Points, in no order, along strands that fork, close into loops and pass close to each other.
In the rows, 128 means zero.
Two points are linked if the straight distance between their rows is under 110. Some points are linked to none.
<534>: [136 138  92 112 141 147 113 142 148 164 129  74 101 159 145 105 133 141
 139  86 136  89]
<841>: [198  98 102 117 145  90  60 158  74 114 164 152 129  95 140 127 163 130
 163 203 109 111]
<189>: [156 128 131 131 164  76 111 159 132 151 117 123 108 110 100  81 114  76
 174 128  92 120]
<814>: [135 143 178 101  86 177 172  80 182  73 111 154 184 169 123 174 145 162
 120 147 113 145]
<287>: [140 105 150 125 138 161 135  44 111  99 123 208  98 113 147 138  83 122
  83  96 107 142]
<400>: [145 177 196  98 134 166 115  79 130  57 113 151 185 164 118 173 145 179
 103 100  86 132]
<1220>: [131 146 111 148 156  63  83  85 102 147 139 106  85 100  88  75 101 126
 151  92 104 173]
<1085>: [122 162 105  77 146  71 120 105 126 134 160  98  93 141 131  95 114 161
 112  90  98 156]
<465>: [126 122  98 121  96 134 152 185 129 159 103 136 125 117 144 123 171 116
 160 196 167 100]
<407>: [124  76 152 126 103 141 176 124 132 113  76 184 131  80 148 149 116  59
 119 170 120 105]
<886>: [121 141 130  96 151 138 124 115 122 161 180 130 119 159 111 147 117 164
 114 115  90 107]
<41>: [117 143 153 132 130 148 148 117 103 157 119 156 171 118 145 138 107 127
 109 143 118 101]
<553>: [ 44 162 108 131 100 116 179 130 159 182 118  97 166 111  92 113 180 139
 163 161 182 165]
<521>: [ 83  82 120 126  84 179 163 112 142 110 121 184 159 123 140 152 117 102
  78 128 144 126]
<176>: [154 122 133 112 158  99 122 131 149 129 114 160 112 111  93  98 114 132
 128 107  83 107]
<1093>: [140 172 149 124 164 130 137  68 112 152 151 141  75 161  84 130 117 160
 151  91  94 181]
<523>: [114  83 107 168 108 109 162 168 109 126  74 181 157  93 134 133 167  91
 111 204 151 115]
<1070>: [104  79  67 149  97  87  65 156 148 123 129  68 138 115 107  82 157  87
 140 133 152 103]
<110>: [148 154 107 124 124 110 102 142  84 176 191 135 120 134 182 137 129 124
 162 153 122 110]
<275>: [109 134 138  78 121 138 138  96 140 135 183 158 147 157 113 159 117 132
  74 127  75 132]
<1153>: [107 162 124  79 143  87  99  77 120 118 171  60 117 157 118  97 117 144
 150  73  99 190]
<585>: [135 130 179 179 156 120 120 125 125 131 138 161  97  87 105 146  76  87
 109 128 108 134]
<741>: [105 165 107 121 103 112  72 161 145 203 147  74 143  95 152 108 154 121
 139 140 154 102]
<158>: [ 61 140 129  84  91 180 198  94 157 131  88 161 165 111 133 154 160 168
  94 145 166 153]
<808>: [112 150 103  70 120 127 175 133 141 156 122 137 139 139 145 120 137 168
 144 131 131  87]
<185>: [131 128 109 121 142 110 129 185 137 110 129 135 118 151 160 106 139  92
 102 114  96 114]
<899>: [144 151 105 136 112 115  53 150 108 186 181  89 119 119 170 133 163 124
 161 166 144  97]
<136>: [170 120 118 179 105 128 142 144  93 152  95 166 120 118 173 133 149 118
 112 169 143  69]
<1147>: [166 104 144 116 118 144 166  68 109 146 140 178  84 122 144 126  76 136
 113 157 126  95]
<196>: [143 104  73 150 106  94  87 168 145 126 116  91 114 103 159  86 170 113
 137 124 162  98]
<155>: [126 110 141 124 132 200 180 133 171 103  67 145 141 126 106 126 121 176
  97 129 161 106]
<416>: [ 93 118 111 160 113 132 106 175 137 146 130  74 129  96 136 121 119 101
 162 116 187 126]
<1021>: [175 188 189 122 143 156 118  84 132  53 134 117 132 148 117 153 110 181
 146 107 118 196]
<757>: [100 155 159 120 110 163 174 155 174 104  94 108 202 125 122 161 144 126
 152 121 130 173]
<835>: [139  99 171 115 158 158 131 117 139  30 127 153 175 122  90 159 110 152
 128 110 127 162]
<879>: [106  66 133 153 112 136 148 185 127 104  78 184 129  94 135 150 128  76
 101 165 141 123]
<206>: [170 102 127 211  79 112 121 155 110 132 112 153 115  93 176 161 152 101
 150 200 151  96]
<255>: [144  81 132  74 113 176 149 115 107 159  84 196 134  97 163 125 143  98
 130 195 143  73]
<361>: [160 105 106 208 127  88  43 135  76 138 146 116  91 105 133 125 138 108
 163 125 150 120]
<349>: [ 86 151 157  59 146 182 157 124 134  97 143 119 177 194 138 175 148 165
  89 109 105 145]
<738>: [123 129  89 122  75 163 124 142 109 164 136 182 153 109 185 168 211 137
 145 212 183 105]
<11>: [141 149 101 153 134  78 109 123  86 162 132  93 125 136 167  94 140 155
 108 108 131 116]
<1203>: [160 134  98 137 166 120  95  88  58 170 134 221  90 141 115 128 129 124
 105 121  94 133]
<325>: [122 133 138  62 163 169 164 150 127 112 124 141 128 185 149 140 129 146
 107 101  98 119]
<437>: [ 96 124 147 133 114 141 162 174 148 125 120 109 162 103 116 148 124 105
 133 161 134 155]
<795>: [150 132 121  97 168 161 112  93  72 136 151 206 101 159 128 135 122 119
  82  94  86 124]
<380>: [117 149 144 133 142 132 157 112 146 120 125  70 139 173 122 116 122 182
 129  95 126 122]
<97>: [162 171 177 124  77 150 134  98 184  51 122 123 187 167  92 167 154 182
 150 151 122 156]
<433>: [117 180 169 134  95 128 131 112 180  85 125  77 206 173  95 150 159 173
 134 128 110 151]
<537>: [150 120 146 146 180 136 113 135 131 116 129 110  84 140  86 124 104 130
 134  74 121 165]
<787>: [ 64 134 132 141 101 149 115 122 133 185 137  25 169 144  99 109 128 138
 147 124 161 117]
<95>: [140 166 107  68 128 100 160 113  92 181 147 143 117 149 174 124 138 160
 142 135 107  71]
<1118>: [114 152 143 127 147 107  76  75 148 101 167  61 115 127  98 108  97 114
 175  66 114 186]
<990>: [ 98 171 139 115 124 117  95 152 133 178 160  86 155 115 143 136 115 141
 111  92 133 119]
<1142>: [126  88 118 136 164  86 121 121  89 116 153 154 136 114  87 121  80 145
 118 119 145 137]
<306>: [158 148  91 145 144  77 106 106  63 162 133 165 108 141 142 104 129 139
 107 126 100 125]
<558>: [133 118  66 147 100 115  74 161 111 161 100  90 150 121 171 100 189 106
 188 129 167  81]
<309>: [133 101 144 137 159 114 154 106 113  62 135 148 138 123  96 145  69 136
 135  92 125 171]
<427>: [ 62 127 109 160 107 121 151 154 141 165  95 142 156  81  88 123 165 125
 145 193 181 150]
<172>: [114 117 136 182 134 134 123 151 130 115 132  81 113 120 153 116  91 114
 130  79 167 134]
<907>: [142 140 183 144 139 117  99 106 177  70 133  51 112 114  89 112  97 116
 164  85 112 176]
<1032>: [ 79 135 103  93 107 168 173 137 144 159  87 163 146 127 150 137 164 159
 117 146 168 115]
<713>: [123 100 152 192 127  70 124 158 131 109 119 132  96  84 107 136  90  81
 137 147 115 125]
<129>: [111 114 100 136 117 107 164 144 151 112 101  64 132 129 141  82 138 126
 120 127 154 146]
<762>: [ 97 156 151 116  91 165 181 101 178 102 102 139 186 143 132 172 142 180
  82 118 145 146]
<1242>: [153 100 108 200  86  96  96 154 112 128 163 137 107 111 157 140 135 108
 136 151 137 102]
<1163>: [153 106 148 149 160 158 161 150 132 106 109 138  94 142 124 125 102 126
 107 109 125 135]
<1071>: [142 109 144 102 131 166 145  83 141  74 132 193 119 151 119 147 104 129
  94  80  93 147]
<981>: [181 112 130 155 152 113 131 110  69 148 153 177  57 142 121 134 100 106
 178 157 119 120]
<64>: [191 125 124 159 133 147 114 131  86 161 170 156  81 126 159 150 126 113
 175 163 130 104]
<200>: [154 165 126 141 154  94 123  89 105 180 138 105  68 141  97 102  92 144
 155 100 107 158]
<243>: [105  84 118 102 123 155 151 136 119  96 155 163 121 122 155 162  87 112
 103 139 156 132]
<111>: [149  90 130 168 161 148 117 163 104 127 134 143  88 135 127 136 114  98
 115 142 144 114]
<122>: [144 117 128 118 133 164 190 158 156 116  82 128 109 133 161 125 121 128
 104 125 145 120]
<312>: [131 142  82  96 122 117 125 156 137 168 115  95 117 125 166 109 166 172
 147 126 168  79]
<462>: [132 116 167 165 150 137 108 145 163  86 121  93 142 139  72 128 114 109
 150  79 120 143]
<972>: [135 125 195 158 129 146 165 110 156 112 113 160 132 112  99 152  91 104
  93 142  82 141]
<589>: [163 196 165 122 149 129 117  67 133  93 138 105  92 172  96 136 126 181
 149  81  88 204]
<1106>: [113 175 163  86 134 163 159 152 153 109 116  94 182 132 156 143 124 137
 141  85 123 164]
<75>: [160  99 130 144 153 114 126  97  81 131 125 216  77 128 103 135 105  87
 132 142 102 127]
<1124>: [168  88 111 109 127 103 106 162 115 135 137 158 131  85 140 124 139 113
 151 217 132 117]
<561>: [152  80 106  80  92 132 148 132 122 126 120 188 120  88 171 136 132 114
 134 212 160  90]
<956>: [115 140 111 151 106 140 153 175 128 158 145 104 129 119 179 145 118  88
 171 127 167 121]
<5>: [ 70 103 104 149  92 138 173 130 139 144  85 176 159  76 108 140 159 118
 100 190 163 123]
<17>: [112  80 152 175 129 102 132 175 156  82 101 155 127  98 100 156 104  92
  93 137 131 125]
<904>: [146  85 113 118 134 161 109 135  97 116 147 177  91 128 174 153 113 104
 109 145 153 111]
<334>: [115 133 111  85 165 135  97 119 129 134 140  31  97 163 118  85 125 115
 165  76 123 114]
<1014>: [117 113 127 139 118 109 126 178 156 130 118 127 147 143  98 106 152 109
  75 149  97 113]
<1094>: [161 142 115 168 130 114 133 156  86 160  96 103 124 117 159 109 130 150
 120 150 155 102]
<895>: [ 79 120 113 146 113 146  69 107 132 164 142  12 140 126 128 101 128  84
 133 130 166 117]
<977>: [144 127 110 160 153 131  85 134 121 114 150  82  86 140 122 111 118 102
 147  57 136 155]
<399>: [122  88  85 158 129  71  71 136 120 126 152  84 117 130  77  84 129 100
 118 133 121 122]
<257>: [190 101  99 148 158  90  40 143  60 132 165 179  93 116 127 129 167 128
 131 162 120 138]
<507>: [139 140 156  85 118 129 171 131 192  79  93 132 168 109 110 123 123 167
 121 119 110 136]
<66>: [ 97 132  93 105  78 171 148 119 126 184 109 203 146  95 159 148 180 133
 126 172 178  85]
<394>: [ 81 162 159 101 156 118  97 120 124 137 165  62 186 149 121 135 124 155
 138  83 108 142]
<82>: [121  89 147  89 112 174 154 106 117 128  69 194 164  78 149 131  99  89
 128 143 158  96]
<344>: [129 189 174  96 143 152 135 117 135  67 139  92 154 143 156 160 117 163
 117  89 110 181]
<286>: [129 134 166 110 150 194 127 128 168 111 104 135 146 135  91 154 117 172
  96 111 142 113]
<489>: [ 98 170 151 124 102 146 155 119 184 139 120  61 173 180 116 138 151 175
 112 118 111 137]
<901>: [121  91  91 117 153  77  90 154 123 123 154 123 129 126 103 100 128 139
 113 131 140 117]
<1098>: [146 158 100 107 167  87 100 113  89 146 151 136  78 149 115 101 137 162
  83 100  85 141]
<373>: [ 81 132 113 131  99 122 165 140 167  98 120  58 173 155 117 109 154 136
 156 100 150 166]
<610>: [159 138 110 119 126 100 164 110 143 139 125 182 115 137 146 114 110 137
  90 119  85  89]
<303>: [ 54 181 129 122  96 131 143 137 167 184 125  54 175 119 113 114 154 126
 165 127 159 147]
<1165>: [146 142 132  92 155 152 149  92 135  83 127 160 127 203 115 150 135 154
 118  72  89 127]
<1055>: [150 127 111 178 147 108  56 158 105 136 128 121  74 107 129 112 115 100
 145  80 141 111]
<928>: [121 123 149 164 136  93 156 175 108 132 101 106 142  86 132 116 106  82
 146 159 122 139]
<968>: [112 138 127 117 133 134 108  88 152 104 131  12 121 177 110 101 131 152
 149  71 127 131]
<1041>: [110 173 177  75 143 154 139 100 142 110 149 146 181 162 112 168 131 165
  90 111  69 127]
<442>: [105 101 121 126 107 141 158 134 161 112 121 164 164 146 112 137 137 115
  62 144 116 122]
<1059>: [117 111 127 117 141  96 148 117 151  92 166  92 118 147 110 111 105 117
 125 131 108 162]
<996>: [145  77 157 135 113 145 152  74  99 121 119 206  86  93 135 144  66  91
 130 136 124 115]
<953>: [167 114 112 188 148  89  92 117  92 152 160 156  33 137 110 126 129 104
 139 155 103 153]
<403>: [152 155 108 119 141  71  73 125 107 162 159 104  88 102 123  85 124  89
 160 127  87 144]
<1033>: [116 126  75 128  88 122 133 171 158 147  88  79 107 124 162  84 166 137
 129 129 181 106]

A fork is a point with three links, a tip a point with one. Leave the first point through the second and follow the links. Name the first fork or tip that comes.
<1220>; <200> | <713>
<762>; <814> | <312>
<437>; <757> | <610>
<968>; <380> | <1032>

How many points has the smallest loop of links through each point below? Write 0 if it is on no loop.
<1153> | 16
<814> | 13
<787> | 0
